Each row is a point on a landscape with many valleys, with its height.
A ball rolls from a point to the lowest of its 2 nearest points, and stops where none of them is lower. Distance is the straight distance between rows; heights are no part of it.
gaso: [ 11 -19   6   1  18 -11   4   4   3   6  -2   3  -5  -1  -2  -1 -16  14
  10   0  13 -13]  h=202
goto: [ 11  23   8 -11  -8   4 -16  -7   6   3   2  -1   0   3  -9  -5  20  -8
  17   0 -21 -14]  h=330
Biz: [-27  -4 -22   4 -27   7 -10 -13 -16  -7  12  10   9   2   7  28  -6   2
 -14  20  -6  27]  h=85
zol: [ -3   1  -9 -17  17  -1   1   3  34   1  -5 -10   0  -5  -1   5 -14  -7
   2   1 -23  -2]  h=130
Nutaz: [ -1  -2  -1  10   5 -15 -29 -21  -9  -4   2   4  -7 -19   2  12   0  -3
   4  11  -6  13]  h=534
bebud: [ -6 -12 -13   0 -21  -1  -8  -9   3 -22 -10  -8  10 -18  -9   3 -16   2
 -12  13  -6  25]  h=205
rezes: [ 14 -12  10 -20 -22  15   0  -5  20   0   1   0  12  10  -7   4  -6   2
   2 -10   6 -34]  h=602
Zino: [-12  -3   2   9  13  -5  -2   4 -26   1   9  10  -2 -10 -18 -33   3  -9
  -5  -6   8   6]  h=711
zase: [ 23   0  -6   0   0   2  -5 -18   3 -14  -1  -3 -13  10 -10 -10  -3   9
  11   1  -8 -11]  h=372
kur: [-50 -16 -15  -2  -1  -5 -16  -9 -11   1  -8   0   2  -6  12  -4  -5 -10
 -18   0   2  -1]  h=715
gusel: [-15  23  19  -3 -12  16  -2  24  27 -15  11 -11   6   2   2  18 -30  -2
   4  -9 -27   8]  h=441
peno: [  0 -17   7  -7  -1  -2 -13  -5   1  -5   5  -3  -1  -6   7   9 -22  18
   3  -3   9 -11]  h=313
Tige: [-10   4  15  -7   9   1   9 -15 -12  13   6  -2   3   7 -11  -4  -4   8
  22 -10   1  -8]  h=325
rami: [-18 -22 -16  14   9  -4  12   5 -11  -5   5  12 -16 -14   7  -6   1   6
 -21 -10   4  11]  h=347
pas: [-34 -13  -9  12  16  -7  -9 -17 -10  -2  -3  14   7   3   0  -6 -17  -9
 -15   6  22   4]  h=767
gased: [ 16  -5   3  -5  13  20  11   2   5  22  -2  16 -29   5  -2  -2  -6  -4
   1   4  12 -19]  h=522
vam: [ -1   4   8   4  10  -1  21   3 -14   6  -5   5 -12   2 -19 -21  -4 -12
  27  -4   1 -11]  h=382
gatoz: [-10  -4  -1  -8  -5  -2  11  -4 -11  -8  28  -5 -10 -17   1  -8   8   9
   3  14   0   0]  h=341
sumud: [ -6  -2  -1 -15  15   9 -11  -1 -15   1   8 -20   6 -15   7  -7  10   3
  11  -5   0 -16]  h=159
roko: [  0   3  -7  -5 -12 -12   3 -12   5 -13  23  -9   9 -11   3   0   9  16
   5   5 -12  18]  h=414
zito: [ 11  10  19  11 -12  -6   4 -18   1   8  10  -1  -2   2  -2   6   0   9
  -3 -10   3  12]  h=485
kago: [  5   8   4  10  18   4   2  -8  -8  23 -16  -3  -2  28  -4  -2  -4  -4
 -20 -10  20  -3]  h=779
riz: [  8   5 -11   1   3  -8  -5   6 -18 -14   8   1   7   2  13   9 -19 -13
   5  -4 -13  21]  h=442
tebag: [ -3   9  12   7  16   3   5   0   3  13 -17  10   6  13 -19 -10  -2  14
 -21  -1  15  -4]  h=749
fufo: [  0  -1  -2  13   6 -19 -19  -3 -13   1  -3  14 -11  -7  17   7  -1 -16
  14  12  11   8]  h=475
tegup: [ 17  -3   7  -1   5 -11   1  15  -7   5  -8  -4   7 -11  -2  10  -9  -6
   6 -13  11   1]  h=61
pepu: [ -3  12   4  14   7 -12  -5  -2  -1  -1   0  11  21   2 -24 -17 -14  14
 -19  -3   6  11]  h=714
vome: [ 18   6   4 -15 -12  23  10   5   1  31 -20   5 -20  23   7  -9  16   5
   5  -2  -8 -12]  h=300
vud: [  7   5  13   1  -7   6   5  12  27 -20   3  -1  10 -18 -11  20  -1 -12
 -11 -14 -15  10]  h=449
lag: [-28 -12 -11  10 -11 -11  -6   0  -2 -26   1 -10   6   6  12  38 -12  -4
  -6   2  -9   9]  h=473
tus: [-18  -7 -10 -14  17   4   5  -3 -13   0  21 -14  -3  -6   2   3  12  -1
  -5   1  -6   7]  h=260
digav: [ 11  -8   6   6  10   5   6  -9  -2  -6   7  24   0   3  -6  -2   0 -11
 -17   4  18  15]  h=628
sifoz: [ -9 -13  -3  -5  -8 -13  -8 -15   8 -23  -6 -26  21   3   0  14  -9  14
  -9  17   8  16]  h=90
led: [ -6   6  18   7  18   6   4   0  11  26  -1   0 -12  -3  -4 -14  21  -3
   2   4  19  -6]  h=476
piza: [-10 -19 -14  -8   6  -4   6   4  13 -23  -1  15   6  -9  -6 -15  14  -3
  -7   9   3  10]  h=65
dorib: [ 13   9  17   2 -14  13  18  -4  -8  21 -15  29   1  29  -6  -1  21 -21
  -5  -6   2 -14]  h=418
vitip: [ 20  10  18 -12 -25   9 -15   0  10  13 -13  -7  14  11 -11  17   2 -21
  10 -14 -24  -3]  h=324
gis: [ -3  15  13 -10  -3  15  -7  11  34   5 -11  -9  13  19  -2  16   8  -5
  -8 -12 -19  -8]  h=314
Neli: [ 11  12  -6 -16  15   2 -14   9  22   5   2 -19  16   0  -2   3  -6 -13
   6   0 -15  12]  h=209
fenul: [ -3  -8 -15   7  -7   1 -10   2 -22 -10  11  15   3   4  25  -1 -17   7
  -8   6   1  21]  h=373
nivar: [  9   0   2 -12  -6 -11  12  15   8  -2   4 -15  25   1  -1   0 -15  23
   7   3   6   0]  h=532
tufo: [ 21  -5  -5  -3  -3  -4 -11  24 -13   4  -9  -3  -5   2  -9 -29   5  -6
  12  -2  14 -10]  h=635
Nuz: [ 25  -1  23   2  -7  14  -6 -16   0  13  -6   1  -3   7  -2   1  14   1
   7   0  16   4]  h=432
Nilim: [ -2  -5   5  11  13 -11  -9  -5  -9   0  21  12   7  -1  -9  -9  -3  -5
  -6  -7   8  10]  h=673
muz: [ 17   5   7   0   8   4   7   9 -19  13  -7 -17  -1  -1   9  -2   4 -15
  -1  -8  15   5]  h=157
niz: [ 19   8  10  -9  11  13  19  10 -10  21 -10   0  -9  18  14  -1  20   0
   0  -8   3  -2]  h=235
seti: [-23 -26   1  11   4 -16  21   3 -11  -9   7  13 -11 -21  -8  15   2   7
  -8   4  16   6]  h=451
sefot: [ 11   4  13  21 -13   3   3   8 -18  12 -11  -1 -19  10 -10 -12  27  11
   7  -7   7 -18]  h=484
Gino: [ 21  22  -9 -13  -7  -4  11  -8  13  -9  -5   1   5  10  16   3 -11 -10
  13  11 -12  -6]  h=551
Tapam: [  9   8  -1  -5 -13 -14   6  10  21 -13   2 -17  16  -6   8  10   7  27
   8   2 -14   8]  h=477
dema: [ 14  -1   3  -5 -15  17   0 -13  26   2   8 -14   2  11   8  14   3  10
 -14  -8  11 -15]  h=533
paru: [ -1 -14  10   0  -1  -3   7 -12  30  11   6   6  -1  -8 -13   7   2   0
  -1 -15   7 -11]  h=493
pesu: [ -5  -5 -14 -13  -4  -5  -1 -15  -2 -10   0 -13   5  -7   9  10 -26   9
   9   9  -7  -6]  h=275
Kibe: [ 19   9   8   2  13   3   5  -3  -2  -2  -1  25 -15  19   2   5   6  -7
  -6   6  11 -10]  h=578
Muk: [ -1   7  -5   5 -10   4   3 -13  16  12   8 -13   1   5  18  -3   1   0
  -5 -28   5 -10]  h=472
Pibi: [ 19  -6 -13   9   5 -18 -14  -7  12 -10  -4   6  -5  12  -4 -19   7  -1
   2  10  15 -11]  h=303
Retoz: [  2   5  23 -19  -3   7  -1  -4  -5  15   5 -15  13 -15  -5  -8   1   2
  14  -5  -3 -17]  h=251
rugog: [ 28   3   9  -1 -11   6 -19 -10   1  17  -7  -8   7   5  -9   6 -12  -4
  14  -7  -6   2]  h=375
deti: [  0  11  16  -1 -12   6  10  15  36  -3  -1 -10  12   0   6  16 -11   3
  -8 -13 -13   8]  h=384
Ker: [ 20   5   6 -10 -22  18   5   3   7  18  -3  14  -1  23   3   0  16  -8
  -9  -7 -10 -16]  h=359
bodun: [-11   2  -3  10   3   6  -6   1 -21  11  15  -6  -8  -9  -7 -32  -8  -7
  -4  19  25   8]  h=741
panir: [-19 -20 -15 -10  -9   0  10  10 -18  -6   4   8   3 -18  16  24 -19  -1
  -2   1 -10  17]  h=457
Leni: [  8  -4   1  13  -2 -11   5  18 -10  -1 -11  -7 -17 -17   3 -27   3   0
  12  17  24  -9]  h=674
Sekam: [ 12  16 -18  -6  -1  -3  -8   0  12 -14  -2  -1  -3 -12  29   7 -15 -10
   1   6 -17  13]  h=502
tas: [-17  -5 -15 -10   1   8  10   1 -26   4  11  12 -13 -22  22  15 -14  14
 -10  12  -5   9]  h=377
rit: [  3   8  -5   4   7   6  12   8 -12 -21  -5  -6   9  13  10  -1   0   6
 -12 -23 -10 -10]  h=486
fomi: [ 13  11   1  -1  -9   4  10   3 -15 -12  -2   3   4   5  32  -9  16  -3
  -8 -10   4  -8]  h=541
vavi: [-17 -15 -19   5  10   0  18  10  -1  -7   6  21  -7  -6   4 -24  -3   0
  -7  11   9  -5]  h=220
kaze: [-23   6  -1  -8   5  -6  -3   0   9  -4   1   1  18 -13  -1   2  -6  -4
 -15   3  -8  13]  h=302
matu: [-28  -6 -18  12 -20  -9   1  -6 -18   8   8  13   2  -6   5  15   7  13
 -19  13   1  30]  h=195
Rezi: [  2  -3  -3   9   8  -5   4 -11  14  15   1  -3  -8  -2   1  -8  11  -8
  -1 -10   8 -20]  h=402
lomek: [  3   0  -4  -6  -6  -8 -23  -9   5 -24   9 -27  11   4   8  16 -12   3
  -4   5  -7   5]  h=188
Sab: [  7  10  -5   9  13 -14  12   4  12   5  -4  18  -7   5 -12 -17   5  13
   9 -13 -14  -2]  h=494
Zoru: [ 24  20   6 -16 -14   2 -13   7  22  -3  -4 -16  11  -2  -3  11   6 -13
  11  -1 -27   5]  h=271
bom: [  6  14   0   2   3   5   8   3  -2   6 -11  -7  17  30 -12  -1  11   4
  -3 -21 -12 -12]  h=535
Gug: [ 10 -15  13  -4  -7  14   4   9  25 -10   6  -2  11 -12  -4   8  13  -7
   0 -10   4  -4]  h=527
lila: [ 12   7  10  12 -10   2  -6   4 -17  30  -1  11 -20  28 -10  -7  34   8
   7  10  -3 -24]  h=525
Rifis: [ -2  -1  -3   4   1 -11  17  14   2  10 -12  15  -3  10   5 -19  -3  -3
  26  -6   5  -7]  h=436
Kef: [  7 -13 -10  -5  13  -9   5   9   7  -8  -1   5   5   7   4 -11  25  -4
   3  16  17  -3]  h=207
Vir: [ -9  11  -3   2  11  11   5  13   3 -18   6 -19  10  13  -1  10  -5  11
  -3 -18 -27   1]  h=435
Rurub: [-43 -16 -16   0 -12  -8 -13 -15  -5  -5  -8  -6   9 -25   3  13  -3  -4
   0   7  -9  -3]  h=659
fovo: [  2  12   5  -1 -12 -11  14   8   8  -3 -12 -18  22  13  -9   4  -7   9
   8 -18  -5 -10]  h=573
naniv: [ -3   1  -2  13  22   0  -4  -1 -19   7  -6   4 -31 -12  -1  -8  -1 -13
  12  16  13   1]  h=413
dazav: [ -3   7 -12   0   3 -15   1   8  18 -13   4   3  16  -8  -3  -4  10 -12
 -10   0 -12  -1]  h=212
rukid: [ 10   5  -3  11  17  17  20   5  -7  15   4  -6 -37   3  -5  -8   3  -6
  15  11  25 -10]  h=466
dabod: [ -2  10   6  -5  21   4  -3  -2  24   2 -12   8   2   8  -7  15   0  -4
   0 -13 -19 -13]  h=232
Vapu: [ 27  11   3   9  -6   7 -14   3  -9  22   8   9 -16  18 -17 -16  17  -9
   6  16  11 -23]  h=560
Bap: [-26 -14  -1   4  -1  -9 -24 -15 -13  -5  -9  11   4 -20 -12   7  -8  -2
   2  15 -11  21]  h=590
Zon: [ 16 -10   2  18  -8   5   0  -1  -7 -10   1  -2 -18   3  -6 -16  20  17
  12  -4   4  -1]  h=433
mar: [-31  -1 -22  -5 -11  -6  14   0 -25   6   8  15 -18 -12   7  15   1  -1
  -8  22   5  25]  h=292
Nomo: [-25  13   6   4  16   4 -11   5  19 -21  -5 -17  12   4  -1   8 -10   7
  -8  -3 -17  18]  h=378
Dubip: [-27  -6 -14  -2  -1   1  -9  12  -3 -16  -5  -7   4 -16  14  21 -15   1
 -16  -8 -14  12]  h=396
dut: [ -6 -20   4  11  19  -6  11   9 -15  -2   0   3 -26 -18  -2   6   0   6
   7  10  13 -10]  h=332
limu: [ 14   1  12  -2   7   7 -17   3  -5   8   3   2  -9  -1 -18 -26  11   1
  14  19  11 -14]  h=596
dem: [ -4  -2 -10  -2 -17  -2  -5  -8 -17 -13  -8   3  -2 -13  11 -13  -2   4
   3  12  -1  24]  h=293

For each start below, name the point where the ball stops.
fovo | sumud
tebag | dut
zito | zol
pas | dut
Zino | dut
Vapu | piza
bom | piza
kur | dut
